Each row is a point on a landscape with many peaks, with its height.
A climber steps from a point to the highest of its 2 nearest points, and stops where none of them is higher. Distance is the straight distance between rows; heights are no part of it.
dad height 131: [100 104 103 167 130 128 113 109 129 142 146 106 116 129 143 196 154 137
 112 107 152 143  57 136 133 163 134  97 148  71 129  92 155 138 114 133
 133 113 147 165 136 161  85 174  59  98 175 128 153 137 110  92 126 108
 114 129 141 131]
dud height 200: [126 104 152 159 116 138 135 107 111 110 143  83 158 114 165 150 206  95
 137 131  93 130  50 172 129 135 143 134 129  97 111 113 120 134  77  97
 101 123 150 189 147 106  71 111 119 143 141  92 128 122  66  95  84 111
 132 129 157 129]
fabo height 246: [146  87 130 138 126 168 127  95 119  88 110 123 130 145 138 142 156  88
 153 160 110 125  57 145 158 113 128 122 167  99 121 107 125 145  92 100
 124 135 135 157 136 126  92 131 107 110 114 122 109 134  74 106 109  72
 114 118 151 142]
tibe height 332: [ 89 229 183 136  94 119 106  78 152 140 116  81 218 126 172 113 142  92
 133 106  60 159 128 177 104 173 165 124 114 146  89 114  94 156 121 127
  89 122 131  93 166  95  80  55 160 142 101 111 143 115 165 117 143  70
 152 167  81 108]
Miz height 423: [108 173 142 184 133 115  97 139 140 191 153  99 156 150 166 135 190 133
  86 161 140 116  94 157 110 144 137  97 113 141 139 102 197 158  83 116
 136  83  85 122 126 139 127 157 111 144 135  98 140 143 116  89 177 145
 161 134 118 134]
lov height 273: [153  89 151 130  60 135 136 113 101 126 131 126 146 120 123 147 191  91
 147 152 118  78  86 204 162  87 105 114 151 142 154 148 108 140  82 128
 124 135 161 177 122 107 120 101 132 161 143 128 133 109  94 119  61 113
  78 140 142 131]
saka height 297: [131 144 118 102 105  95 160 148 145 118 159 136 145  73 120  77  82 165
 177  91  91 114 193 127 116 156 144 144 116 139 170 160  90 127 186 146
 135 138 159 108 126  73 154 102 145 147 133 144 150 104 115 180 122 195
 116 144 166  79]
perub height 353: [130  87 118 113 127 136 183 135 101  59 163 110  96  91 165 109  76 141
 180 136  89 148 173 170 120 152 121 175 155 143 131 131  81 124 154 102
 112 162 194 157 127  53 123  79 185 155 129 109 127 122  92 183 107  98
 104 137 113 140]
bof height 701: [ 93 128 132 137 174 147  86  80 175  76  78 102 167 173 155 123  75 127
 136 146  97 175 159 117 164 163 122 155 137 155  55 107 153 157 126 115
  78 214  93 150 169 147 101 120 146 140 118 111 143 144 155 174 158  15
 119 141 107 138]
visup height 317: [153 103 169 144  76 136 175 140 118 120 134 118 161  82 133 130 202  86
 134 178  68 111  83 188 126  81 128 112 130 176 136 150  87 143  81  98
 103 148 161 167 127  89 139  67 145 179 120  87 129 108 118 125  72 111
 109 156 149 129]
tete height 296: [154 104 135  92 127 133 135 164 106 113 125 153 105 133  69  71 141 161
 145  86 144 105 141  78 120 122 159 109 135 123 149 173  97  82 155 100
 138 137 167 133 133 125 151 128 105 117 130 111 157  91 120 169  98 202
 138 116 195 133]
dera height 164: [114 170 137  79 142 137 106 112 147 114  98 165 169 131  91  96  96 142
 141 106 147 120 196 112 169 180 152 141 128 117 137 149 158 136 156 151
 126 153 117  91 140 104 132 120 114 115 127 155 144 119 156 167 170 155
  86 145 123  88]
Kan height 180: [ 85 175 138 153  72 122  91  94 157 194 132  80 158 112 166 174 187 108
 106 126 127 100  90 202 128 132 159  89 145 121 128 129 165 157 107 156
 126  96 156 134 160 109 107  95  88 142 184 142 186 134  98 103 130 144
 125 158 104  98]
Gubog height 295: [120 153 117 183 153  82 119 203 121 178 176 118 114 116 123 140 162 165
  85 113 130 130 104  90  66 110 114  98 120 130 137  99 152  96 121 117
 120  81 103 152 114 170 145 187 111 137 148  95 124 133 145  95 128 169
 185  93 127 141]
dezev height 555: [127 139 146 148 155 150 124 107 112  54 115 121 128 115 170  95  97  95
 177 171 115 131 107 148 124 103 134 157 146 116 118 119  71 138 106 132
 115 118 118 113 110 125  73  97 153 109  87 134  36 131 111 114 127  60
 153  96 130 174]
Suvoz height 416: [116 201 172 127 103 132  85  62 158 117  92 116 180 116 145 116 138  95
 152 130  96 147 133 170 144 160 153 127 124 132  84 125 124 147 116 157
 149 137 109  85 153 115  73  98 120 125 115 126 120 122 172 115 158  48
 140 147  97 108]
kezo height 457: [155  94 114 131 144 137  87 174  85 146 123 195  78 125  65 144 144 125
 137  97 182  47 103  84 177  68 123  86 146 116 136 162 131 126 123 125
 150 130 155 130 107 177 138 120  81  88  99 196 155 125 103 110  94 160
  99  94 146 163]
rotof height 247: [116 119 138 106 154 145 112 121 148 129 105 122 165 124  98  88 152 145
 141 145 132 116 135 147 157 178 182 133 152 108 144 143 159 135 118 114
 173 140 145 138 146  66 124 112 104 120 138 122 162  92  83 149 131 168
  98 169 182  99]
gepes height 360: [162  84 107 120 100 120 123  95 150 139 116 147 112 132 105 132 144 159
 132  55 171 141 135  92 163 159 156 132 101 106 144 138 137  97 183 134
 135 142 155 111 153 153 147 132  76 130 163 166 203  99 145 165 117 128
  95 130 164  86]
vaba height 480: [117 182 134 161 156 156  99 111 129 150 119 133 148 128 125 101 159 119
 109 181 157 102 103 133 149 139 138 116 102 110 128  96 177 149  89 140
 147  77  71 108 101 120 107 162 118 124 116 115 112 151 127  87 205 147
 174 131 135 142]
kugum height 183: [129 164 132 109 133 120 102 109 154 144 103 155 148 131 104 135  96 138
 115 124 157 130 172 130 129 114 132 131 128 161 122 134 159 125 138 174
 141 126  87  85 130 148 147 156 135 129 131 158 133 138 196 142 172 139
 115 126  81 107]
Dese height 435: [164  64 114  93  87  97 152  58 180 140 101 135 114 168 114 156  77 133
 104 117 158 157 161 107 136 143 105 155 104 169 118 117 154  95 162 134
 109 176 141 104 143 165 154 135 182 163 165 144 162 121 142 212 118  86
 100 143 119 138]
Sezin height 372: [151  85 140 119 113 133 154 173  98 146 117 150  98 102  72 102 136 125
 142 146 134 102 107 133 121  63 114  85 140 167 149 160 103 121  88 114
 136 123 142 161 117 138 159 117 149 143 125 136 119 119 119 143 107 166
 114 101 151 158]
pudi height 331: [125 138 128 153 142 112 154 215 105 157 136 111 121 140  96  96 175 150
 102 142 125 122  99 103  67  94 132 113 128 109 117 106 148 106  92  94
 123  80 110 160 110 138 172 187 113 153 113  79 111 108 156  78 131 179
 186 103 180 161]
kida height 469: [108 130 150 150 125 135 131  87 114  65 156  93 126  96 209 129  96 107
 162 155 111 149 114 211  91 138 133 156 148 159 106 123  53 160 123 150
 134 144 124 110 121  80  77  65 170 133  84 121  78 141  98 110 103  64
 138 131  97 144]
zutug height 110: [ 93 193 111 164 152 119 102 130 140 132 167  88 154  83 156 131 120 130
 132 116 129 102 126 147  79 164 139 129 103 101 145 131 149 153 121 182
 122  97 106 130 130 115 111 135 128 116 138 127  98 141 103  92 174 182
 151  84 102  89]
Tup height 639: [115 163 121  75 170 137 121 161  80 111 120 148 133 139 111  48  82 159
 139 197 101 104 163  93 117 146 116 139 136 127 114 109 120 130 116 101
 155 128  98  82 101  98 139 147 163 105  91  99  78 135 138 118 226 146
 174 113 127 167]
rida height 307: [149  95 121 116 115 166 133 130  93  97 115 143 121  99  99 141 134  96
 171 111 152  95 115 144 173  90 131 130 153  91 137 170 109 120 122 148
 135 147 160 147 134 129  86  88 111  94 127 192 129 112 100 115 110 129
  74  95 138 111]
tuze height 566: [120 137 109  73 135 135 137 105 133  60 123 166  95 142 155 106  52 106
 133 197 114 152 189 130 122 115 113 177 151 138 105 108 117 146 140 140
 141 156  95  70 111  90 124 131 177  97  96 139  50 144 125 142 180  94
 151 125  93 155]
mos height 356: [117  77 168 132 121 102 162 109 142 161  90  96 145 182 148 154 137 131
  81 175 106 171 152 143  75 168 119 162  91 188 132 127 175 128 109  69
 117 127 128 143 136 125 204 131 177 202 165  63 149 120 125 162  85 103
 141 191 136  97]
Bub height 467: [136 119 148 140  61  92 145  92 162 166  99 103 161 148 131 153 158 123
  86 113 114 146 133 146 102 114 133 120 120 179 117 128 144 129 129 107
 104 126 127 143 139 150 157 138 125 180 169 105 163 130 177 136  95  85
 119 157 114  98]
fumo height 204: [139 115 137 101 109 158 108  82 159 125  87 150 140 158 126 135 176  76
 124 160 122 121  88 147 182 124 145 120 167 105 101 121 144 134 123 122
 155 134 109 112 140 101  93 122  79 122 137 136 155 113 122 115 126  74
 101 164 130 115]
galu height 205: [146 195 124 150 119 125 142 146 137  80 151 102 133  93 138 102 143 104
 138 106 105 130  95 123  81 103 140 154 118 121 111  91  74 105 141 139
  96  92  85 150 120 146  95 148 141 121 104 109  57 137 157  86 138  96
 190  87 140 155]
zogip height 220: [ 82 168 135 154  83 130 100  59 139 151 131  67 179 121 188 172 160  96
 128  97 102 151 101 189 137 176 163 115 128 107 118 123 133 172 121 143
 115 114 144 130 156  98  71  94 114 127 161 138 140 125 111 121 139 106
 140 153  94  89]
Fure height 240: [148 133 159 157  87 162 136 139  77 146 151 131 135  98 115 158 158  93
 144 157 137  98  97 173 151  88  78  88 149 117 154 162 121 140  74 126
 113  82 163 148  94 155  97  91 134 127 145 168  99 121 122 105  86 123
  78  87 115 146]
fes height 355: [131  72 146 140  95 110 183  65 153 173 159  83 140 149 181 142  70 151
  87 124  88 164 182 134 118 200 135 170 116 130 167 149 160 113 174 115
 104 140 163 115 159  86 155 116 194 196 178 131 187 137  99 185  91 100
 112 159 142  77]
Bopa height 235: [124 158 113 150  40  92 127 138 133 137 156 108 102  73 130 189 149 103
 136 133 156  74  98 157 111  38  81 103 144 153 127 135 100 109 103 171
 105  93 120 139  91 144 129 122 105 126 141 129 113 160 119 102  90 136
 135 112 100 127]
nomo height 268: [143 133 107  89 109 116 133 146 125  62 130 142  86 112 108 119 114 119
 184  99 106 145 154 107 113  85 113 171 127 110 141 134  70 104 176 141
 114 154 129 115 135 121 121 135 151  97 107 133  91 130 138 129 118 123
 156  97 122 135]
muli height 78: [125 128 110 147 202 118  87 206 124 200 128 196 105 173 104 114 127 183
  76 101 189 130 121  51 141 182 132  59  92 146 116 120 164 137 149 119
 157 128 134 115  88 163 160 161  73  94 132 143 184 126 174 105 177 139
 133 167 106 143]
led height 95: [109 171 115 201 158 114 101 150 122 121 179 104 112  59 177 157 100 113
 142 121 151  96 101 127  92 136 112 139 116  94 138 115 116 144 129 174
 119  93 119 143 114 171  83 126  99  95 128 148  55 159  85  90 146 153
 145  59  93 120]
gop height 50: [124 109  93  75 172 179 136 117 151  67  98 190  95 186 130 115 106 114
 125 122 123 178 161  57 188 141 110 158 138  78 112 106 141 117 151 126
 142 164  91  88 163 146 114 141 112  67 102 137 102 145 138 132 151  98
 120 128  94 155]
rul height 350: [119 123 153 119 127 104 149 113 145  79 101 126 143 145 164 137 112 132
 137 137  76 183 162 154  97 168 129 168 122 168 108 108 103 136 143  96
 126 168 120 108 137  72 131 100 159 163 137  77  94 114 153 166 125  41
 124 170 113 134]
lafim height 531: [101  84 139 139 148 154 103  74 180 117  80  94 156 199 166 173 120 119
  97 136 117 167 123 133 171 156 133 128 105 138  83  89 160 155  99 104
  89 187 120 145 156 173 113 143 133 158 152 107 156 137 127 135 141  46
  98 164 128 114]
peki height 199: [122 154 123 128 101  75 118 100 158 184 148 131 129 105 119 181  97 133
 106 113 178 140 178 143 100  91 121 114 118 153 129 135 159 115 167 180
 150 110 122  78 118 128 141 123 126 138 164 181 156 155 156 146 137 165
 113 116  92  75]
labe height 486: [152  95  99 117 106  99 142  96 162 125 111 132 118 165 103 161  95 132
  89  75 140 177 146  87 130 116 110 145  91 146 110 109 133  85 177 124
  50 167 124 125 159 208 151 159 152 159 154 144 155 137 187 154 121  67
 113 127 117 141]
Minu height 495: [147 174 136 137 141 163 128 138  84 100 117 163 156  89 105  89 144  87
 171 176 124  83 135 147 147  52 120 125 130 119 119 158 119 160  87 151
 129 101 128 113 119 129  98  67 163 109  67 159  56 147 145 102 140 132
 130  82 133 162]
soro height 127: [ 84 201 120 143 124 113 114 122 125 139 197  55 150  65 189 148  97 130
 142 114 104 131 149 180  84 147 133 138 106 129 134 156 112 152 163 182
 112 111 131 114 147  82 115  89 154 144 137 147 129 153 109  95 141 164
 134 119  74  84]
lofa height 499: [150 124 127 147 161 149 119 192  85 140 107 166 121 111  59 126 172 136
 134  75 137  76  82  87 160 109 114  92 136  91 146 150 122 122 107  99
 112 108 186 171 115 176 120 124  85  86 122 158 128 105 105 116 117 158
 124  81 154 155]
nima height 402: [133 114 164 144 150 135 162 127 101  79 162  95 139  81 167 117 125 111
 162 149  76 160 108 190 118 137 127 154 126 141 142 131  75 150 110 119
 111 145 178 153 143  83 104  67 192 165 106 103  97 115  87 126  81  82
 106 130 126 136]
nibu height 219: [104 135 151  91 166 168 111 119 151 157  79 150 171 157  88  72 125 172
 106 163 150 127 157 109 187 209 174 122 127 121 118 145 202 136 106 109
 182 125 140 114 133  82 151 115  91 133 130 122 195 103 120 171 141 145
  99 184 161  78]
kuban height 196: [120 111 130  67 166 144 134 136 148 162  76 166 142 196  97  47 100 176
  98 133 167 118 176  83 174 164 149  97 121 162 106 151 186 128 133 122
 189 128 122  75 109 125 170 134 116 127 119 157 180 102 136 182 151 159
 108 173 154 112]
liki height 190: [150 192 161 194 112 139 169 179  85 128 154 127 169  78 106  91 200 103
 147 150  93 105  90 135 107  73  82 110 109 126 145 157 103 143  68 106
  97  74 152 164 116 153 128 101 155 167 116 120  63 120 149 100 111 139
 118  81 155 164]
Loko height 81: [122 130  95 162 162 144 117 149 104  66 143 121  72  92 157 163  80 123
 159 103 145 132 116 105 121 132 109 154 124  74 139 124  85 126 154 169
  98 130 121 135 127 179  82 158 105  61 108 179  72 142 104 102 138 122
 149  76 108 144]
Vul height 215: [116 170  95 143  71  78 132 124 155 148 171 120 115  61 130 175 113 111
 147  83 150 105 124 153  99  75 115 128 123 138 139 148 103  95 167 183
 119 111 146 115 118 116 131 120 100 111 143 163 124 159 148 109 101 157
 132 110  87  87]
kigu height 67: [111 131  82 123 174 171 117 114 142  76 130 147  99 146 155 145  71 115
 128 109 144 167 126  57 153 138 121 146 120  88 130  96 124 143 166 148
 116 141  94  98 121 177  97 184 105  65 121 152  84 142 125 102 180 118
 126 107 103 155]
Laki height 214: [157 169 182 209 113 159 139 125  88 145 146 131 154 105 136 125 166  90
 135 178 118  98  86 153 140  78  83 104 118 120 173 150 126 156  42  97
  94  63 138 133  87 160 120 110 150 137 122 141  61 151 113  87 120 103
 124  84 128 179]
sumod height 134: [125 109 115 157 135  93  93 120 127 202 173 122  99 107 148 200 112 143
 112 141 204  76 116 172 122  90 113  80 138 148 136 127 184 138 123 177
 164 116 121 132 106 113 121 125 104 106 163 169 161 155  94 110 125 196
 104 120 104 104]
dipa height 409: [151  58 128  81 120 118 160 178  84 158 116 168  59 146  78  78 118 134
 127 127 135  83 145  85 117  64 110  78 152 159 132 157  83 101 129 113
 161 119 121 122 109 168 182 147 168 112  88 152 128 122 122 163 128 204
 155 118 150 178]
fini height 389: [136 156 114 118 104 117 117 133 149 158 102 120 158 146 105 151 184 136
 100  98 118 143 110 119 140 118 136 123 122 116  97 109 146  99 135 109
 127 120 123 160 141 167 139 172  75 148 161 113 176 106 175 122 113 103
 109 139 138 127]
ged height 443: [134 119 125  75 138 117 115 170  86 135 131 161  75 136  88  87  91 165
 143 112 133  93 188  82 120 109 103 106 135 158 153 149  82  85 174 134
 151 133 115 100 111 131 177 148 144  92  97 141 129 138 146 159 161 220
 161 105 147 151]
Nulon height 65: [116 166 116 135 205  95  90 181 117 181 135 188 137 144  87 108 109 176
  82  88 162 100 146  58 107 217 134  83 106 129 139 142 153 133 158 142
 142 125 108 123 101 139 162 170  65 110 104 125 155 119 162 121 192 204
 147 131 111 105]
Zamu height 421: [162  43 102 123 156 161 109 146  92 153 125 146  55 158 103 124 113 152
 121 101 190  96 104 102 162 134 124  94 150  91 151 131 130 118 126 117
 170 136 148 157 106 154 133 146 107  87 111 164 143 142  92 125 127 165
 114 108 138 161]
vol height 175: [102 194 122 167 129  91 138 131 140 114 183  84 130 109 176 139 127 121
 115  97  88 169 112 133  67 127 116 150 110 125 126  86 110 128 139 133
  77  78 101 122 130 149 116 165 128 133 127  92  94 135 158  87 142 126
 191  90 108 134]
daseb height 330: [111  98 127 147 144 122 130 134 140 156 107 116 153 180 108 148 180 154
  86  72 138 168  98 112 144 175 148 129 131  81 100  91 187 101 118  84
 118 125 158 158 153 177 122 152  65 140 159 113 211 118 167 125  76 122
  88 169 170 121]
sare height 294: [141  89 143 156 118 132 144 113 117 133 127 112 114 125 145 139 143 111
 136 183 127 113 106 174 108  93 125 140 129 152 155 121 128 148  73 106
 143 133  88 148 109 104 137 136 173 146 124  95  83 128  95 122 123 113
 140 127 128 153]
nis height 274: [139 129 127 111  93  89 146 157 142 143 134 128 138  82  90  77 142 142
 152 106 123 119 156 121 108  98 139 113 138 147 148 177 109  99 164 144
 151 110 129 119 134 107 159 121 112 157 143 131 179  92 129 151 110 178
 133 144 182  85]
gal height 109: [122 125  82 169 154 129 106 173 115 155 144 148 101 122 132 173 174 134
 103 130 154  96  55  83 144 111 128 101 142  77 133  77 152 126 114 123
 132  86 128 157  86 179  96 167  60 105 139 128 148 125 128  72 134 121
 126 124 140 162]
govi height 150: [112 106 128 144  97 129 116 100 123 164 163  85 116 110 152 193 161 118
 121 158 170  81 109 209 133 125 124 108 144 134 154 142 164 156  94 166
 141 103 141 151 126 105 106 114 126 129 165 160 140 154  68 103 129 147
 100 135 113  90]
beto height 178: [130 130 105  95 135 162 102  75 131 108 114 163 122 152 126 156 153  84
 143 162 170 115 131 141 188 103 135 112 156  94 112 140 157 141 135 165
 169 131  94  97 123 121  85 130  88  93 123 181 125 152 125  90 145 119
 118 153 107 103]
zuzo height 320: [139 117 122  98 125 120 156 119 113  75 180 111 139  69 143  94  63 166
 183  78  99 126 174 155 142 163 144 175 122 117 168 154  77 133 175 138
 128 158 199 143 149  55 125  68 148 118 127 142 135 115  92 169 111 139
  91 127 142  96]
nerel height 279: [124 135 116 138 157 156 101 124 114 109 113 135 141  91 107 116 146 115
 158 111 130  99  97 145 145 158 163 148 133  91 128 153 122 132 118 152
 153 123 143 156 141 107 101 106 105  89 135 130 124 116  99 114 138 156
 105 109 151 102]
Nanuf height 334: [153  61 105 130  96 132 117 102 133 129 150 133  87 101 117 162 137 136
 142  69 171 109 106 138 162 124 142 136 138  88 154 141 110 100 162 147
 136 134 165 138 135 134 115 115 101 120 165 161 167 121  89 154  93 143
  92 107 157 119]
Fefav height 177: [121 115 105  57 192 168 119 130 165 132 104 194 119 195 104  79  96 160
 101 110 178 127 163  51 195 184 150 118 102 104 119 135 169 130 152 120
 158 155 109  99 118 145 150 137  93  88 107 154 186 132 132 172 150 143
  85 166  98 119]
Pobub height 381: [131 118 151 151 165 125 168 206  66 131 140  95 157 143  73  89 180 142
 127 133 107 119  93 102  78 103 139 113 132 115 115 129 144  97  82  79
 128 122 166 178 125 144 154 149 108 145 119  77 122 101 125  93  69 205
 168 126 198 134]
mife height 384: [134  67 112 110 189 161 101 153 126 149 139 127  76 172 135 119  96 169
  88 110 178 145 104  87 141 203 138 103 137  86 149 102 157 127 145 118
 171 123 120 152 114 130 125 162 113  94 127 148 169 137  91 147 146 195
 115 138 141 133]
Bure height 550: [134 175 134 111 170 140 131 163 100  96 115 167 149  97 109  40 114 109
 175 199 113  84 163 136 129  99 131 149 126 135 126 128 119 155 112 142
 141 121 113 112 107  87 122  85 190 113  74 121  76 139 127 130 185 148
 139 104 143 171]
kepo height 519: [106 177 138 114 151 136  90  82 173  66  76 117 191 152 150 101 139  91
 155 122  91 156 124 119 159 137 149 136 118 134  50 106 134 134 134 144
  81 173 109 113 172 149  74 112 128 142 125 124 130 115 191 126 138  23
 127 143 120 123]
funi height 431: [139 124 101 145 157 123 100 141 177 121 128 127 125 158 111 168  97 157
 115  42 160 168 133  71 139 132 132 144  86 108 102 102 148  99 188 146
  59 176 125 143 164 225 140 151  91 134 150 124 175 157 185 143 132  95
  99 121 129 153]
luro height 315: [120 106 122 117 112 117 154 106 130 128 184  71 126 114 164 146  89 166
 128 106  78 162 141 134 123 186 155 163 128 107 170 146 134 121 163 111
  94 138 168 142 172  70 123 112 158 165 159 136 181 138  72 158  72 146
 108 143 148  78]
Muni height 162: [139  89  89  91 125 139 120  88 123 117 133 166  72 158 119 175  95  92
 128 169 202 133 158 117 149  64 106 134 152 113 121 132 145 116 143 169
 163 133  95  90 113 136 121 144 130  84 102 194 102 154 127 120 137 138
 116 121 107 133]
Ganur height 147: [ 99 180 124 157  86  97 125  99 151 136 156  68 130 107 175 161 103 117
 109  95  80 175 145 163  78 146 114 131 113 136 131 118 115 145 153 152
  92 105 114 116 135 127 126 129 151 151 143 124 131 162 135  97 120 121
 147 116  64  86]
lan height 263: [116 181 115 166 110  88 115 175 138 178 177  98 121  71 144 156 183 135
 120 131 124  90  85 135  78  92 108  88 130 140 139 136 138 119 106 147
 103  87 117 156 117 152 144 129  99 136 145 103 131 140 117 103 103 160
 151  98 107 113]
dinur height 121: [144  55 115 121 106 108 115  99 104 191 149 134  67 144 130 179 108 143
  97 164 224  77 132 158 128  84 103  88 147 163 135 122 169 130 109 160
 162 121 106 135  91 124 163 134 149 114 154 189 150 145  81 143 115 181
 105 115 125 143]
laza height 275: [ 74 182 195 129  83 102 137  94 158 115 121 106 175 130 189 130 110 107
 140 130  58 177 148 193  92 175 148 137 130 186  96 115  81 156 127 127
 124 158 123  91 150  70 110  63 180 169  98  97 118 131 172 148 116  37
 139 174  73 126]
fas height 419: [114 158 163 115  98 108 138 102 142 103  88 153 136 133 145 110 152  79
 141 182  90 156 147 171 115 112 122 164 120 190 122 124  98 131 124 119
 154 144  89  95 128  71 146 103 158 176 110  74  94 107 165 148 147  59
 151 168 131 135]
mif height 385: [156 133 153 120  44 106 180 139 147 128 103 124 146 112 120 123 198 103
 133 168  59 126 101 150 114  76 143 129 144 186 115 125  75 120 127 101
 130 143 114 140 126  80 170 115 133 184 137  65 125 108 150 135  73  96
 142 167 153 117]
nabo height 440: [143 124 155 166 140 136 118 197  72 145 127 134 169  98  59 102 187 133
 124 111 123  92  77 121 139 111 120  91 145 114 125 151 133 127  75 105
 128  91 165 191 131 156 142 121  96 147 135 117 133  89 120  97  76 185
 124 114 175 135]
kunez height 543: [128 159 129 118 178 166 123 137 120 132 104 172 130 163 133  76 112 116
  93 202 133 130 117  83 151 119 135 125 123 101 116 104 154 146  97 114
 170  92  74  83  97 132 127 178 137 105  73 115  98 137 165 110 216 136
 184 125 115 169]
tezo height 241: [130 203 117  97 124 110 142 141 126  70 115 136 142 122 122 103 106 127
 146  90  81 158 151  94  87 122 119 171 111 124 120 119  74  98 158 132
 115 125 114 105 127 133 131 173 149 103 111 106  90 119 187 102 153 120
 174  90 124 135]
Rig height 329: [138  85 146  98 162 134 172 189  80 119 107 121 117 173  70  76 137 156
 140 117 106 126 127  85 125 112 134 124 149 110 108 145 107  73 114  74
 148 143 162 156 110 149 168 147 122 118 103  83 135  93 130 139 103 201
 159 144 192 167]
metef height 391: [129 130 119 111 170 128  94 118 169 138 119 160 126 153  88 118 100 176
 113  37 169 143 162  57 160 179 150 138  81 122 132 132 157 119 174 137
  98 162 127 130 157 193 138 142  75 130 141 152 196 127 152 148 150 126
  77 139 144 118]
fop height 161: [118 133 103 174  99 109 108 116 114 114 153  76 148  99 148 194 201 103
 132  87 123 134  61 150 137 136 147 126 142  83 110 110 112 132 113 134
 107 106 166 189 163 135  65 121  71 113 170 110 140 120 102  94  77 124
 122 120 144 110]
tufo height 432: [110  68 152 136 141 134 140  79 156 149  86  88 139 191 155 157 106 159
  86 147 122 195 128 142 129 188 121 155 104 159 127 109 192 155 110  87
 124 156 126 152 147 130 156 142 149 163 152  91 145 137 119 173 107  66
 105 157 118 122]
tun height 163: [131 103 106  63 147 153 114 120 132 130 117 195  81 178 112 116  86 151
 109 137 180 122 167  94 178 129 127 109 127 116 126 127 143 130 170 137
 178 141  94  77 109 136 138 146 111  74  99 176 137 143 126 143 167 176
 113 130 110 126]
karo height 487: [142 137 104  76 147 112 134 183 103 112 161 125  80 135 117 106  64 174
 135  97 113 127 174  79  87 141  93 148 117 122 147 106  81 102 160 118
 125 132 135 134 115 138 162 171 158  91 104 109  92 140 143 143 162 200
 173  88 124 166]
Rabel height 92: [133 120  95 148 178 118 102 201 128 199 129 160 113 166 102 145 181 170
  88 123 184 115  97  68 134 114 128  73 133 119 120  91 167 114 122 106
 154 101 129 133  93 182 143 188  71 104 140 135 183 111 164  86 129 134
 128 173 136 164]
daz height 468: [158 109 141 112  70 105 183 143 146 128  83 145 105 133 111 144 175 109
 102 151  95 162 125 103  94  68 115 134 135 174 115 116 110 106 122  79
 136 138  95 137 112 121 186 155 133 181 135  53  98 101 177 142  92  87
 166 153 140 149]
negus height 656: [133  86  92 121 147 157 132  90 115  63 102 144  77 144 157 128  84  81
 156 185 127 139 149  94 143  96 113 172 161 104 118 122  90 139 117 125
 141 156  91  83 117 135 107 132 165  69  75 145  31 143  99 100 150  74
 165 106 115 168]
lize height 552: [129 175 110  87 159 143 127 173  83  97 155 109 117 129 129  94  48 162
 163 144 104  95 179 113 110 150  96 161 113 119 145 116 104 150 146 112
 139 154 120 129  98  87 144 154 170  95 107 100  69 150 127 134 210 174
 157  94 106 159]
lifif height 300: [131 105 152 129 109 122 160 150 149 148 138 109 133 133 152 125 141 133
 116 182 103 142 147 162  84 123 123 146 116 191 155 150 127 137 119 103
 140 143 123 141 135  79 169 129 174 186 142  58 131 113  93 146 101 135
 157 153 137 109]
Mumo height 488: [134 151 151 107 134 146 126 108 138 104  85 168 116 158 134  91 122  89
 129 226 125 146 157 151 136 102 123 162 158 161 117 128 125 145 110 124
 160 143  64  64 113  68 145 128 150 135  80 103  80 141 128 151 161  83
 163 149 122 139]
dev height 345: [111 125 117 153 188 143  91 139 137 150 129 143 137 141 118 143 120 170
 100 104 165 152 116  97 130 207 142 105 121  96 141 105 190 154 121 134
 160 111 121 135 129 146 130 172  91 114 140 123 159 129 123 108 162 151
 104 161 116 116]
Tata height 335: [147  78 142 131 126 166 179 155  92 126 117 160 112 112 104 124 128 119
 140 190 113 128 136 163 127  73  94 134 137 161 153 172 108 146  62  96
 124 125 142 137 107 127 163 102 193 152  98 117  55 113 108 142 108 119
  93 117 116 167]
sile height 270: [100 107 131 135  85 124 144  70 144 137 143  72 153 100 193 146 116 123
 140  86  77 155 114 179 141 188 156 145 141  99 129 132 102 129 158 137
 103 144 167 136 178  77  78  69 147 145 154 157 173 125 112 137  87  93
 119 163 123  57]
tam height 574: [164 103 123 120  87  98 164 122 152 139 112 134 110 159 110 154 124 131
  87  96 116 180 138 104  77 108 108 139 106 173 118 103 124  92 144 112
  97 111  93 114 132 164 173 183 152 160 149  80 121 120 182 138 104  98
 133 125 108 135]
rubu height 286: [164 103  95  82 117 144 155 136 107  76 124 170  93 104 110 114 100 110
 190 103 143 104 168 111 155  70 117 143 131 123 162 164  66  99 158 143
 121 160 164  99 134 133 114  85 142  87 103 184 101 133 120 138 109 160
 118  95 134 122]
peta height 394: [135  75 149 123 100  94 156  88 169 162 127  94 154 159 133 136  70 155
  97 103 122 146 200 113 113 173 121 160  99 166 128 143 164 108 184 132
  80 158 168 117 161 144 181 121 192 209 148 121 191 128 135 207  99 112
 130 134 140 108]

Where does a climber stop that starts at each point below?
Laki: tam
liki: tam
sare: Tup
nis: negus
kugum: lofa
muli: fabo
sumod: labe

Call two points neighbours if one is among the 2 nearest of the other. Go from one point of each pair to the other, from neighbour to neighbour, staying as high as possible. Name the lowest point that can't be avoided.
tam, fabo: Muni
Tup, bof: sare
Tup, negus: Minu
